Points, in no order, along strands that fork and pass close to each other.
In the rows, zero is written as 128.
Points whose rows are less than 43.9 apart are linked; no others are. Some points are linked to none.
j_206: [111 134 180  54 161  95 120 108  78 129 161 149]
j_103: [118 155  85 172 126 182 138 192 150 160 117 128]
j_271: [146 118 138 160 116 128 129 221  97 146 132 168]
j_379: [125 132 127 167 127 134 121 226  92 158 138 170]
j_526: [124 114 106 145 123 142 131  61 165 107 111 100]
j_510: [153 139 108 148 108 165 136 155 147 124 139 122]
j_223: [102 158  85 176 143 178 133 195 138 170 114 132]
j_853: [138 120 127 109 129 133 125  60 145  98 128 109]
j_893: [157 120 142 141 113 125 127 198  98 137 139 161]
j_854: [ 67 125  94 185 136 100 130 106 163 149  76  96]
j_667: [135 148  90 173 113 180 146 200 157 154 118 129]
j_482: [105 104  93 169 110 129 134  61 187 123  89  91]
j_860: [193 114 126 143  76 149 159 165 164 104 133 132]
j_272: [127 127 182  49 145  94 116 133  77 134 171 159]
j_19: [155 134 136 120 119 133 122 159 109 123 150 141]
j_782: [ 64 146 103 180 173 129 125 138 121 159  95 122]
j_421: [131 123 118 126 132 140 125  69 146 104 122 108]
j_625: [100 138 141 124 164 106 123  94  99 121 125 128]
j_102: [ 98 136 165  89 167  93 126  91  81 123 136 136]
j_627: [153 130 137 132 117 128 124 184 102 132 145 152]
j_366: [ 87 121  83 179 131 145 134  97 179 143  78  98]
j_593: [100 132 117 151 154 126 123  96 129 125 111 112]
j_406: [115 111  98 162 119 144 133  62 179 118  98  97]
j_323: [140 123 166  87 130 100 113 169  75 136 162 171]
j_846: [147 137 108 142 116 166 131 123 150 116 137 116]
j_492: [ 88 131 106 168 152 128 126 104 141 135  96 108]
j_78: [130 116 138 100 133 113 124  46 139  96 121 107]
j_25: [127 122 164  61 148 100 124  59 117 104 138 118]
j_172: [155 139 103 159 103 171 145 173 157 131 133 125]
j_787: [127 130 174  65 142  98 113 147  72 135 168 166]
j_857: [ 81 112  90 179 101  86 132  80 188 141  84  84]
j_600: [ 73 132 101 179 154 119 128 111 144 145  84 106]
j_652: [123 125 174  52 154  97 124  67 104 111 146 124]
j_256: [167 131 130 108 107 145 127 124 134 106 150 125]
j_308: [152 138 102 169 101 169 150 200 156 141 123 133]
j_722: [129 119 152  77 141 106 123  51 126 100 130 113]
j_638: [201 104 159  86  84 123 139 144 135 100 142 136]
j_855: [103 132 129 136 156 112 123  87 119 117 115 117]
j_575: [ 73 152 102 174 172 144 123 154 115 161 109 130]
j_792: [177 126 134  93 100 145 130 105 140  96 153 121]
j_491: [108 147 114 172 140 147 120 218  97 168 139 161]
j_768: [192 110 162  66  94 121 130 130 129 104 153 133]
j_41: [ 97 155 106 174 150 155 120 209 102 172 133 154]
j_128: [ 84 108  80 182  91  95 133  77 200 148  81  84]
j_520: [101 135 174  69 166  92 125  96  77 126 150 146]
j_789: [ 79 156  99 174 167 157 123 170 114 166 114 134]
j_360: [182 116 162  55 103 120 124 115 126 104 158 129]
j_924: [191 105 161  95  94 117 135 161 118 112 139 147]
j_978: [155 114 169  85 118 101 116 169  84 131 155 166]
j_169: [ 76 119  98 178 119  86 130  89 170 140  82  88]
j_225: [164 131 131 117 113 140 126 144 123 115 148 133]
j_68: [180 114 158  92 102 116 126 160 109 116 147 148]
j_368: [134 104 136  95 122 107 128  27 153  92 118 101]
j_969: [192 119 134  92  84 148 138 105 156  91 153 120]
j_24: [139 132 111 134 126 157 127  96 148 110 131 112]
j_413: [167 116 168  72 113 107 119 154  97 123 157 153]
j_50: [ 92 158  96 174 153 166 124 196 118 172 122 141]
j_996: [ 92 138 154 109 168  95 124  93  87 121 129 134]

A fork is a point with three links. Follow the links from the first point to the second and name the forks in between, in order.
j_482, j_368: j_421 > j_78
j_78, j_846: j_421
j_652, j_406: j_78 > j_421
j_379, j_782: j_50

A fork is a point with three links, a tip a point with one. Leave the first point through the second and follow the links. Name the first fork or tip that comes.
j_782, j_575: j_50
j_600, j_854: j_128
j_78, j_722: j_652
j_510, j_846: j_421
j_652, j_25: j_78
j_225, j_256: j_969
